Points on a hilly landscape, in no order, each with its height.
From any point a ball rolls to the lowest of the 2 points nearest to it. It stops when none of these is lower. Distance is the straight distance between rows; heights are no part of it.
<903>: [ 64 133 154 158 147 124 107 114  86 119 127 196  99 143 153 130 113 148
 214 114 137]  (h 33.3)
<567>: [155 146  80 125  98 117 138 104 126 108  69 146 153 117  45 177 161 116
 109 125 181]  (h 74.3)
<265>: [127  57 113 142 164 118  97  76 120  94 171 147 121 116  87 127 117 138
 175 160 136]  (h 52.4)
<894>: [127  91 112  99 106 168 143  92 161 129 161  63 143 118 114 105 115  59
  92 138 122]  (h 21.5)
<997>: [129 141 157 135  85  74 120 143  82  97 158 166 126  96 160 154 162 123
  65  60 147]  (h 66.6)
<335>: [ 88 143 130 119 151 140 105 148 164 148  74 128 110 130 187  57  64 108
 117 114 148]  (h 48.2)
<403>: [ 98 145  75 132  98 147 157 157 185 114 147  66  88 160 139 127 166  82
 111 156 106]  (h 8.8)
<804>: [155 120 136 109 108 125 141 132 129 113 155 130 124 181  86 110  85 130
 150 113 110]  (h 65.4)
<235>: [111  88 148 121  81  93 121 120  75 129 148 141 164  70 139 154 146 121
  87  59 111]  (h 68.8)
<510>: [111 156 137 138 124 106 104 201  96 135 114 117 157 118 150 129  91 136
 111 121 142]  (h 25.1)
<133>: [ 65 139  74 100 141 188 134 214 139 103 147  96 115 198 194 131 180 130
 117 151 100]  (h 9.2)
<1115>: [ 82 133 148 128 173 125 126 126 106 172 100 188  73 140 177 137 110 153
 176 131 123]  (h 25.9)
<34>: [130 172 145 178 146 119  89 126 117 139  86 147 139 107 139 107 107 165
 144  92  89]  (h 48.3)
<127>: [170  73 113 100 104 136 141 119 160  99 175 138 135 130  75 142 138  97
 135 119 180]  (h 58.1)
<885>: [146  98 176  99 118 115 142  71 113 112 173 125 166 115 133 120 123 150
 165 116 106]  (h 68.5)
<224>: [161 146 124 174 165 134  72 164 158  82 126 116 165 102 151  97 139 184
 155 124 103]  (h 62.2)
<965>: [146  55 107 150 138 137  81 101 122  94 163 130 151 122  92 108 141 129
 135 117 158]  (h 55.9)
<377>: [123 166 150 147 138  83 112 102  70 167 113  99 160  85 141 149 137 132
  82 159  88]  (h 69.1)
<225>: [166 107 131  79  98 136 133 104 120  95 177 126 126 165  98 101 150 104
 109 102 198]  (h 60.0)
<81>: [142 117 171 128 141 101 121 146  74 138 158 154 146  96 160 155 130 146
 139  98  90]  (h 74.2)
<506>: [167 127  68 107 106 179 145 108 152 131 108  97 117  98 120 154 175  50
 157 182 149]  (h 51.7)
<595>: [122 140 119 160 152  81 120 187 152  95 158 120 122 156 138 109 102 145
 127 152 136]  (h 46.5)
<564>: [157 171  68 105 128 138 152 135 130 138  49  93 108 110 130 101 102 132
 131 179 120]  (h 61.0)
<742>: [155 113 112 155 133 124 115 132 138 119 169 139  88 175  74 148 120 155
 139 127  78]  (h 62.5)
<1002>: [103 190 111 135 121 122 135 174  99 138  94 113 170 122 139 162 127 120
  92 143 166]  (h 17.2)
<201>: [128 132 146 159 108  87 125 153 138  92 180  89 116 159 106 108 125 110
  56 109 119]  (h 35.7)
<445>: [ 96 138 168  95 122  89 160  75  73 177 137 131  99 103 125 174 118 126
 119 126 105]  (h 74.4)
<910>: [ 92 162  90 153 164 203 108 158 112 149 127 113 101 134 130 157 121 121
 123 156  76]  (h 17.0)
<699>: [115 155 133 145 117  75 101  87 105 119  98 161 147 129 126  63 133 117
 107  89 177]  (h 21.8)
<356>: [209 138 132 110 111 131 147 103 198 106 144 106 115 119 134 126 155 103
 125 171 137]  (h 48.7)
<293>: [134 146 163 146 125 120 116 211 100 113 169 101 177 148 152 115 117 148
  99 109  97]  (h 34.6)
<977>: [125 112 171 148 119 142 136 184 189 130 120 124 144 144 150  84 118 128
 119  47 110]  (h 48.9)
<570>: [152 182  66 126 161 167 146 153  95 123  79 118 123 111 159 164 149 144
 155 202 131]  (h 8.6)
<679>: [141 101 130 125 147  98 148 213 140 155 115  86 162 111 121 165 116 174
  90 119  94]  (h 60.6)
<105>: [149 169  49 131 142 140 140 157  99 141  68 115 169 121 125 161 182 151
 109 189 143]  (h 4.1)
<898>: [118 161  99  95 102 146 159 104 120 114 120 142 118 136 109 182 108  75
 138 147 172]  (h 64.7)
<866>: [ 92 100 103 196 129 139 117 143 133 138 112 126 137 162  64 180 160 134
  72  92 113]  (h 39.5)
<776>: [ 98 117 182 154 134 123 107 185 131 128 173 125 146 124 181 105 107 120
  97  97  97]  (h 43.7)
<374>: [111  62 123 128 111 119 136 112  72 126 139 124 155  95 108 148 103 145
 126  59 104]  (h 70.8)
<333>: [186 144 136  84  89 101 160  64 190 120 123 122  92 138  82 146 136  97
 119 139 129]  (h 46.3)
<775>: [116 132 147 155 120 128 106 100 134 142 115 181 127 128 135  85 154 130
 139  80 144]  (h 25.3)
<943>: [188 134  94 115 108 135 166 121 164 126 113  76 110  84 140 132 157  96
 159 206 124]  (h 50.4)
<431>: [115  63 163 131 149  92 115 154 151 137 170  92 121 106 133 134  94 114
 118 137 117]  (h 67.0)
<1145>: [147 126 120 102  96 136 113  61 114 103 158 130 141 116 112 124 169  91
 121 132 228]  (h 61.6)
<689>: [129 134  85  96 110 152 139  51 132 101 111 157 120 122 106 116 152  93
 171 157 221]  (h 62.8)
<102>: [127  68 124 116 108 159 116  76  74  99 187 122 150 126  82 114 147 163
 139  90 150]  (h 59.3)
<40>: [164 107 150 102 106 140 103 114  93 101 186 164 161 135 144 108 173 122
 165 101 154]  (h 63.9)
<316>: [138 109 100 127  97 153 174 122 195 131 155  76  88 123 124  92 141  58
  96 160 129]  (h 14.4)
<666>: [ 82  97 116 110 144 132 163 112 102 121 112 130 158  81 124 105  68 150
 202 139 177]  (h 70.6)
<813>: [ 83 101  96 172 187 199 107 138 114 159 127 133  75 134 155 122 149 144
 117 162  72]  (h 4.3)
<149>: [128 165 117 101 154 113 129 113 126 141  84  93 113  84 170 116  76 133
 152 171 125]  (h 59.2)
<487>: [141 171 163 161 102  99  92 113  81 107 145 142 131 106 141 143 169 124
 115  93 143]  (h 64.3)
<342>: [115 151 130 126 188 144 122 148 106 169  75 165 104 121 160 165 133 166
 138 136 139]  (h 17.8)
<98>: [135 163 114 189 135 137  63 127 136  96  93 107 148 101 136 140 116 193
 154 128  75]  (h 56.4)
<391>: [130  69 158 100 126 136 129  82 186 142 123 136 169 107 133  97 152  90
 132 102 182]  (h 60.2)
<1110>: [153 132 139 135 169 100 123 135 126 116 182 163  77 172 134 100 156 129
 153 199 140]  (h 53.3)
<480>: [135 154 100  62  87 162 140  76 101  83 124 132 148 134 113 116 111  88
 159 149 181]  (h 63.7)
<986>: [131 117 125 109 124 125 117 133  76 104 130 120 162 130  94 166  89 144
 125 112 117]  (h 69.9)
<360>: [117 139 175 121 126 105 133 115  63 170 151 113 142  92 157 164 134 113
  99 115  78]  (h 71.9)
<187>: [112 134 178  96  81 140 187 115 132 214 113 176 105 126 153 152 162  93
  91  98 123]  (h 39.4)
<488>: [126 190 141 116 144 164 135 159 124 141 105 157 119 135 173 175 147 131
 176 143 143]  (h 18.4)
<12>: [160 157 143 118 102 133 162 104 177 138 133 124  93 175  86 140 146 125
 100 115  90]  (h 42.8)
<547>: [120 115 153 109 145  91 147 203  90 166 143  99 131 129 133 179  83 134
 104 137  93]  (h 62.7)
<121>: [123 163 162 102  99 171 187 166 175 212  98 135 126 155 146 152 153 102
  87  81 103]  (h 29.0)
<580>: [127  46 144 144 177 100 139 202 171 155 112 100 124  99 133 182 129 153
 101 101 114]  (h 59.0)
<158>: [144 204 123 136 137  95 138 114 107 121 102  90 137 104 122 163 137 167
 102 177  84]  (h 66.5)
<572>: [162  99 170  81 114 132 148 122  91 104 186 160 166 107 162 130 129 157
 200  97 136]  (h 66.2)
<874>: [169 155 159  90  98 171 178 136 171 181 121 153 108 180 124 126 141 120
 113 117  86]  (h 37.6)
<1010>: [136  58 134 126 160 111 140 173 164 159 134 138 119 131 111 134 130 149
 120 123 128]  (h 57.0)
<525>: [145 116 107  91 125 102 135  76 105 131  83 162 126 113  73 154 142 131
 142 129 171]  (h 73.3)
<239>: [159 190  99 104 123 152 127 150 115 121  98 147 168 107 159 166 150 130
 166 178 164]  (h 13.1)
<1093>: [154 104  93 127 124 110 141 128 169  98 151 125  88 153  82 134 142 101
 123 163 155]  (h 56.5)
<518>: [168 120 116 139 156  94 110 134  99  73 159 142 115 174  90 121 127 149
 144 182 139]  (h 51.1)
<95>: [165 208 132 140 134 128 122 100 107 114 122 148 119 131 114 132 146 166
 153 170  94]  (h 64.2)
<713>: [ 94 103 157 153 136 113 106 101 110 116 153 151 124 119 143 135  86 155
 199  98 112]  (h 40.6)
<55>: [132 149 160 156 103 110 117 136 116 148 100 143 148 121 125  92 115 138
 101  57 102]  (h 38.3)
<1087>: [102 140 167 166 141  88 119 153 166 101 184  96 112 143 157  99 125 137
  96 136  99]  (h 41.7)
<171>: [139 151  73 112 119 163 165 154 167 151  65 117  94 143 127 121 133 140
 140 142  96]  (h 62.6)
<940>: [ 97 161 143 132 172 135  93 119 111 149  96 112 133 108 174  68  89 137
 121 148 123]  (h 54.8)
<1071>: [ 80  85 107 212 176 157  83 141 136 137 138 129  94 136 124 115 130 151
 122 125  88]  (h 20.6)
<882>: [116 188  86 142 109 144 132 155 119 140  73 112 166 153 121 184 154 143
 116 152 107]  (h 10.2)
<212>: [164 167 131 147 113 115 116 110 106  97 115 135 133 145  94 145 168 149
 122 131 135]  (h 61.9)
<54>: [159  70 143  92 119 129 127  54 140 119 136 117 153  96  85  96 104 164
 178 127 122]  (h 65.9)
<122>: [141 105 112 137 156 116 165 144 160 105 179 143  65 183 118 105 141  97
  96 201 139]  (h 55.0)
<1016>: [132  97 153 111 101 170  97  80  73 113 188 131 125 120 129 139 188 136
 132  82 152]  (h 61.5)
<216>: [111 107 146 171 128 163  74 172 176 127 110 106 155 116 148  73  88 133
 130  60 113]  (h 57.3)
<734>: [ 90 113 143 122 117 137 136  72 190 148 103 161 125 126 162  90 134  70
 114 132 176]  (h 56.6)
<981>: [112  86 134 153 167 107  85  90 155 121 127 133 116  89 122 132 102 155
 179 132 118]  (h 47.6)
<277>: [111 173 137 107 107 140 166  91 144 197  70 162  97 138 141 115 132  93
 101 114 137]  (h 47.5)
<852>: [110 184  86 127 148 209 126 175 133 118 121 109 113 153 187 131 164 126
 132 164  89]  (h 15.8)
<184>: [ 82 153 122 141 129 133 120 112 128 153  83 154 106 139 138 101  50 126
 130 103 137]  (h 40.7)
<479>: [143 146 100 114  77 144 123 148 120 110 129 107 154 148  84 122  86 121
 116 129 133]  (h 67.8)
<272>: [ 68 163 135 115 125 145 144  69 171 173  90 147  76 117 161 118 141  75
 118 159 134]  (h 52.6)
<96>: [111  52 143 115 138  97 136  95 108 114 108 119 159  75 104  94  62 163
 171 128 131]  (h 68.7)
<540>: [125 159 160 147 153 131 110  82 132 161 116 179  96 145 166  88 154 127
 123 149 136]  (h 36.6)
<577>: [155 102 143 169 135 121 108 136 113  94 143 159 112 151  83 159 154 136
 131  92 133]  (h 59.6)
<1098>: [135 142  88 146 146 102 123 194  99  91 152 127 128 189  83 112  89 164
 143 165 145]  (h 49.2)
<387>: [ 83 149 107 135 112 141 155 191 172  98 177  83 120 196 176 133 168 119
  98 150  85]  (h 3.2)
<834>: [139 105 144 104  99 121 129 118 169 106 197  72 118 153 109 106 111  71
  65 106 132]  (h 29.3)
<555>: [134 133 119  94 132 106 140  86 112 130  93 163 152 106 119 112 100 156
 185 165 176]  (h 72.0)
<375>: [ 94 132 130 121 119  94 126  99 112 125  88 124 153 120 129  67  62 112
 109 106 162]  (h 31.8)
<352>: [ 73 103 124 205 146 122  89 129 108 131 107 139 122 139 104 165 116 135
 121  92 108]  (h 33.0)
<761>: [157  67 156 102 120 116 130  91 170 154 106 147 156  94 111 101 128 138
 158  80 137]  (h 63.0)
<1091>: [139  97 139 132 128 108 161 220 176 147 124 142 135 156 132 121 150 150
 107  73 125]  (h 54.1)
<600>: [125  80 133  96 166 107 136 151 106 156 142  66 143  96 137 150  64 131
 127 165 109]  (h 64.8)

For each start below, name the point where the ball stops.
<480> | <387>
<898> | <387>
<761> | <121>

Call two points neighbours if one is among the 2 nearest of the other. Go from one point of each pair to the other, from neighbour to neighbour, staying as low as possible. Name the highest point that can't be avoided.
<342> and <105> | <488>
<105> and <813> | <776>
<387> and <813> | <910>
